Points, in no order, along strands that fork, close into loops and pass close to each other.
Points whose rows are less than 62.9 apart are linked; no others are. Some points are linked to none.
Z48: [  3  -1  -4 -36  53  20   8 -31  23 -10 -42  -8  31 -10   6 -18  -3 -14
   1 -13 -28]
Z742: [  2 -13  11  -5  -4   9  17   5 -21  42   4  10   5  27 -14 -11   5  -2
   9 -26 -24]
Z450: [-25   4   5 -15 -37 -25  -3  29 -10  -2  14  26  23 -16  27 -44  27  -5
 -11 -24 -41]
Z289: [ 11   0   6 -26  -4   1 -25 -15   7   3 -21  -7  -7 -35  23   2  10   5
   0   7 -19]
Z693: [  4  -7 -25 -26  58  21  42 -28  18 -22 -18 -19  51 -14  10 -30  15  -4
 -43 -16 -22]
Z246: [-12  -6  -4   6 -20   2  30 -17  26 -37  24   3  35  14  -2 -15   2   1
 -30  -8  66]
Z258: [ -8 -14   1  11 -27 -31   1   3 -36  33  21  -6 -18 -38  21   0  27   9
 -30  16 -32]
Z626: [-22  -2   9 -31  19 -12  -2   8  21 -22 -15   7  39 -26  30 -41  13 -16
   6 -10 -53]
Z810: [ 26  20  -5  15 -21   4 -32  25 -34   3  20  -4 -55 -11  -3  30 -29  23
  14  42   9]
Z623: [-27 -11  10   1  23 -20   1 -25  21 -12  -1 -30  16 -35  23  14  10  -5
 -28  31 -22]
Z419: [ 30   1 -12  12 -27  24  -7  20 -36  24   7  16 -24  35 -30   3 -16   2
   9 -23  47]
Z615: [ -6 -14   5 -22  13  11  22  -5   9  -2 -13  16  42  22 -10 -40   9 -15
   6 -38  -8]
Z167: [-13 -14  -5   6  36   1  42 -42   4  19  -5 -17  32  -4  -6  -3  16  -3
 -39  -9 -38]
Z275: [  5  -6 -23 -15  50  -5  21 -23   8 -16 -24 -17  42 -46  28 -31  38  -4
 -54  -9 -60]
Z336: [-31  -3  22  -5   6 -17 -12   0  18  -9   3 -17  -7 -12  17  19 -20  -7
  22  32 -11]
Z143: [ -4  -5   8   0 -24   3 -12  51 -30   5  15  25 -19  29  -6 -13 -50 -26
  56 -13  28]
Z193: [-31  13  19  26   5 -29 -11  25  31 -28  22 -12 -20  12   8  40 -29  -1
  36  51  13]
Z876: [ 38   0 -11  12 -18  29 -20  42 -51  20  10  22 -33  39 -30  -6 -41 -12
  34 -21  43]
Z605: [-12 -12   2  -9 -22   2  16   2  10 -21   4  21  31  21  -7 -36  -5 -18
   7 -36  50]
Z144: [-29  12   1  18 -40 -11  -1  29   6 -23  23  22 -14  17  11   1 -39 -15
  24   3  62]
Z330: [  2 -12 -10  -3   7 -12  24 -18  -5   7  -1   3  35 -22  12 -34  53   9
 -58 -22 -49]
Z382: [-30  -7  12  13  25 -27  -2 -27  26 -23   0 -44  10 -40  24  28   6  -2
 -34  49 -11]
Z829: [ 18   9  -2 -41 -23  11 -27   0   4  -7 -26  23  17 -24  22 -38  22   3
  -3 -26 -10]
Z702: [ 18  12   1  15   7   9 -22   5  11  -7  -6 -10 -34  20 -23  43 -16  11
  28  23  21]
Z703: [ 11  28  -2  45   4 -14 -13  29  -4 -12  32 -13 -48  15 -19  52 -13  22
  26  55   8]
Z644: [ 25  30  -7  38  -5  -8 -25  32 -22  -8  31 -10 -56  -4 -11  43 -19  29
  18  59  10]
Z631: [  2   9 -18   6 -60  -5  -2  14 -47  33  32  11 -24 -30  20 -13  17  19
 -39  -4  -2]
Z460: [  5  -6  -3 -23  -7   8  17   3   1  -1  -8  25  43  13  -1 -50  31  -3
 -17 -44 -20]
Z238: [ -9 -14   3  -1  13  -6  28 -25  -5  21   2  -5  28 -11   6 -18  35   2
 -37 -15 -43]
Z229: [-11  -8  -8  -6 -24   2  28  -5  12 -35  15  17  42  11  -1 -42  10 -10
 -23 -29  63]
Z227: [-13  12  11  45  26 -14   5  20  41 -31  16  -2 -11  47 -25  42 -24  -3
  52  26  32]
Z39: [ 11  -2  -4 -23  39  15   3 -41  10   5 -36 -15  20 -26  10  -7  16   0
 -24  -4 -37]
Z217: [-16  -7  15  -7  -7  -5  -2  -1  17 -10   6  -5   2   4   3  11 -14  -6
  14  13  12]
Z216: [  6   7   0  34  39   8   2  -9   8  17  -5 -27 -28  30 -40  58 -10  15
  17  24 -17]
Z108: [  1  14  -5  -9 -44   1 -20  23 -28  11  15  12 -29 -19  20  -3 -17   4
   6  10  14]
Z429: [ 21   7   1 -15 -10  15 -26 -13  16 -16 -21   1 -14  -4  -2  15  -8   8
  10   3  35]
Z391: [  5  12   3   9  44   8 -12 -32  31 -10 -29 -28 -15   3 -18  50 -11  10
   5  26  -6]
Z100: [ -7  -4  -7  21 -27   3  21  -8  15 -23  18  10  12  35 -23  -3  -4  -3
 -14 -19  78]
Z38: [  1  20   0  50  17 -18   0  16   3  -3  32 -23 -39  20 -23  59  -1  22
  17  51  -3]
Z378: [  7  -7 -25 -26  45  14  35 -15  16 -28 -13 -11  56 -25  21 -43  33   4
 -49 -19 -31]
Z585: [ 20   6   4 -22 -14   7 -34 -11   1   1 -19  -8 -25 -27  16  17  -1  16
   1  19   5]
Z111: [-19   0  -1 -28  61   2  24 -23  21 -10 -28  -9  40 -15  11 -23  -8 -22
  -2 -14 -55]
Z658: [ -7  16   0  29 -18  -5 -10  20  16 -28  16  12 -24  25 -10  24 -30  -3
  27  11  62]
Z91: [ 11  -1 -14 -23  52   4   8 -38  11  -5 -37 -17  27 -43  24 -20  24  -4
 -37  -9 -55]
Z76: [ 10  18 -17  -7 -57   6 -16  23 -46  27  21  20 -29 -26  24 -16  -3  12
 -13  -5   5]
Z543: [ 21  11   3   3  23  11 -28 -12  20  -5 -22 -17 -32   7 -20  46  -9  16
  24  26  10]
Z96: [ 25   1  -2   3 -20  20 -18  47 -53  22  21  22 -31  23 -15 -10 -48 -13
  41  -4  16]
Z664: [-22  -1  12  -1 -27 -10   0  18   7 -11  19  10  -2  10  10   0 -22  -9
  17   4  31]
Z280: [ 26  -1  -2 -41  -4  23 -21 -16  12 -17 -34  14  16 -12  11 -28  11  -3
   8 -25  20]
Z900: [-14 -14  17 -21  -5   5   3  21  -4  12  -7  19  11  25  -6 -23 -17 -24
  48 -27  -8]
Z856: [-21  20  14  44  12 -24  -1  27  35 -36  25  -2 -19  34  -7  43 -27  -4
  50  39  32]
Z502: [ 30  -4  -2   2  -3  24  -6 -14  -3  21 -14  -2 -15  27 -31  21   1  15
  -1 -10  21]
Z244: [-23 -17   3  -1  20 -29   1 -20   2   2  -8 -23  17 -52  30  -5  32 -10
 -34  16 -46]
Z584: [ 27  -2   3  -4  22  23 -15 -21  -1  23 -28 -12 -25  15 -22  31 -10  12
  13   6  -7]
Z94: [  1  -7  -2   1 -24 -23   7   5 -19  18   6  19  20 -23  17 -36  56  10
 -47 -26 -55]
Z655: [ 22   8 -11 -16 -44  21 -12   6 -21  18  -2  25  -6   4   0 -23   7   3
  -6 -33  29]
Z792: [ 14   8   4 -34 -27   1 -31   9 -12  11 -17  13 -12 -29  28 -22  13   5
   7  -9 -19]
Z771: [ 28   5 -10 -12 -38  23 -12  16 -35  28  -2  25 -19  16  -8 -20  -5  -3
   8 -32  30]
Z712: [ -7 -15   5   2 -12   8  13   5   3  -3  -1  15  12  41 -23 -17 -11 -22
  22 -36  46]
Z427: [-30  -4   9 -28  41  -7   7  -5  25 -22 -21  -4  38 -23  26 -27  -4 -24
  13  -4 -51]
Z886: [ 19  -3   4 -29  -4  21 -22 -16  17 -15 -30   4   1  -5  -1  -4  -4   0
  14  -9  31]
Z825: [-35   5  25  16   2 -35 -17  17  21 -20  17 -24 -21 -11  23  36 -23   1
  21  58  -5]
Z685: [ 24   9  -2   0 -24   9 -26  21 -32  14  10   2 -43  -6   0  16 -27  15
  17  18   9]
Z224: [ -2  -2  -4  17 -27   6   6  12  -1 -11   9  16  -5  38 -20  -4 -18 -14
  13 -27  71]
Z831: [ -2 -23  -1  17  -7 -35  -4 -10 -36  44   6 -11 -20 -49  22   6  36   8
 -35  18 -45]
Z353: [ -9   2   3  44  28 -16   6  -1   3  11  12 -30 -31  13 -24  59  -5  16
   8  46 -22]
Z844: [ 11   9   0  22  -6   3 -13  21   3 -11  10   2 -32  29 -24  33 -24   5
  33  15  36]
Z69: [ -2  -1 -11  17 -51 -20   0   6 -44  32  37  -2 -28 -34  20   1  19  20
 -43  13  -3]
Z213: [ -6  -7   8  -4  31  16  12 -28  24  -2 -20  -9  17  21 -23  12 -13  -7
  10  -8   4]
Z470: [ -9 -15  15 -13 -19   4  -2  43 -26  17  14  25  -8  29  -5 -20 -33 -25
  51 -20   6]
Z319: [  6   4  -2  -2  51  19   7 -45  25   4 -36 -22   6   4 -21  28 -13   1
  -2   6 -15]
Z501: [ -7   9   5  48  31  -2  14   6  29 -11  14 -11 -13  54 -42  48 -12  -1
  31  19  18]
Z261: [ -2 -15   7 -20  19  17  13 -15  13  -3 -20   9  29  19 -12 -22  -2 -13
  13 -29   5]
Z387: [  2   8   1  38  42  11  10  -8  21   6  -5 -16 -17  46 -49  57 -13   8
  27  16  -3]
Z724: [  7   1  -8 -19 -29   8   9  -3  -1  -3   2  23  34   0   5 -43  31   2
 -27 -38  10]
Z516: [-14 -27   1  15  17 -40  -4 -19 -18  31 -13 -19  -6 -59  24   5  40  -7
 -36  21 -54]
Z701: [ 17   3  -8 -20 -35  18  -2  -8  -5   6  -4  16  11   0   2 -24  19   7
 -19 -29  29]
Z321: [-12  -6 -18  -7  65   9  50 -43  18  -8 -10 -27  43 -11   0  -9   0  -8
 -41  -6 -29]
Z422: [-26  -5   9 -24 -11 -21  -1  14   8 -12   0  12  32 -24  29 -38  22  -9
  -5 -12 -45]
Z211: [ 25  -1  -3  14 -15  19  -1   8 -21  24   8   3 -22  35 -32  21  -8  11
   2  -6  28]
Z755: [ -9  -7   3   5 -28  -4  14  -8  -8  16  22  -3   3  -1   2  -1  16  10
 -27  -3   7]
Z129: [-13   0  -2   0 -45 -29   6  25 -30  23  23  21   4 -24  24 -37  40   5
 -29 -21 -43]

A fork is a point with three links, a tip a point with one. Leave the first point through the second and follow the links. Name the first fork or tip that comes.
Z615, Z460 -> Z419
Z144, Z658 -> Z543
Z631, Z69 -> Z382

How many points has the smallest loop of links through each point below? Write 0 if it is on no loop.
Z422 -> 17
Z100 -> 6
Z211 -> 15
Z886 -> 7
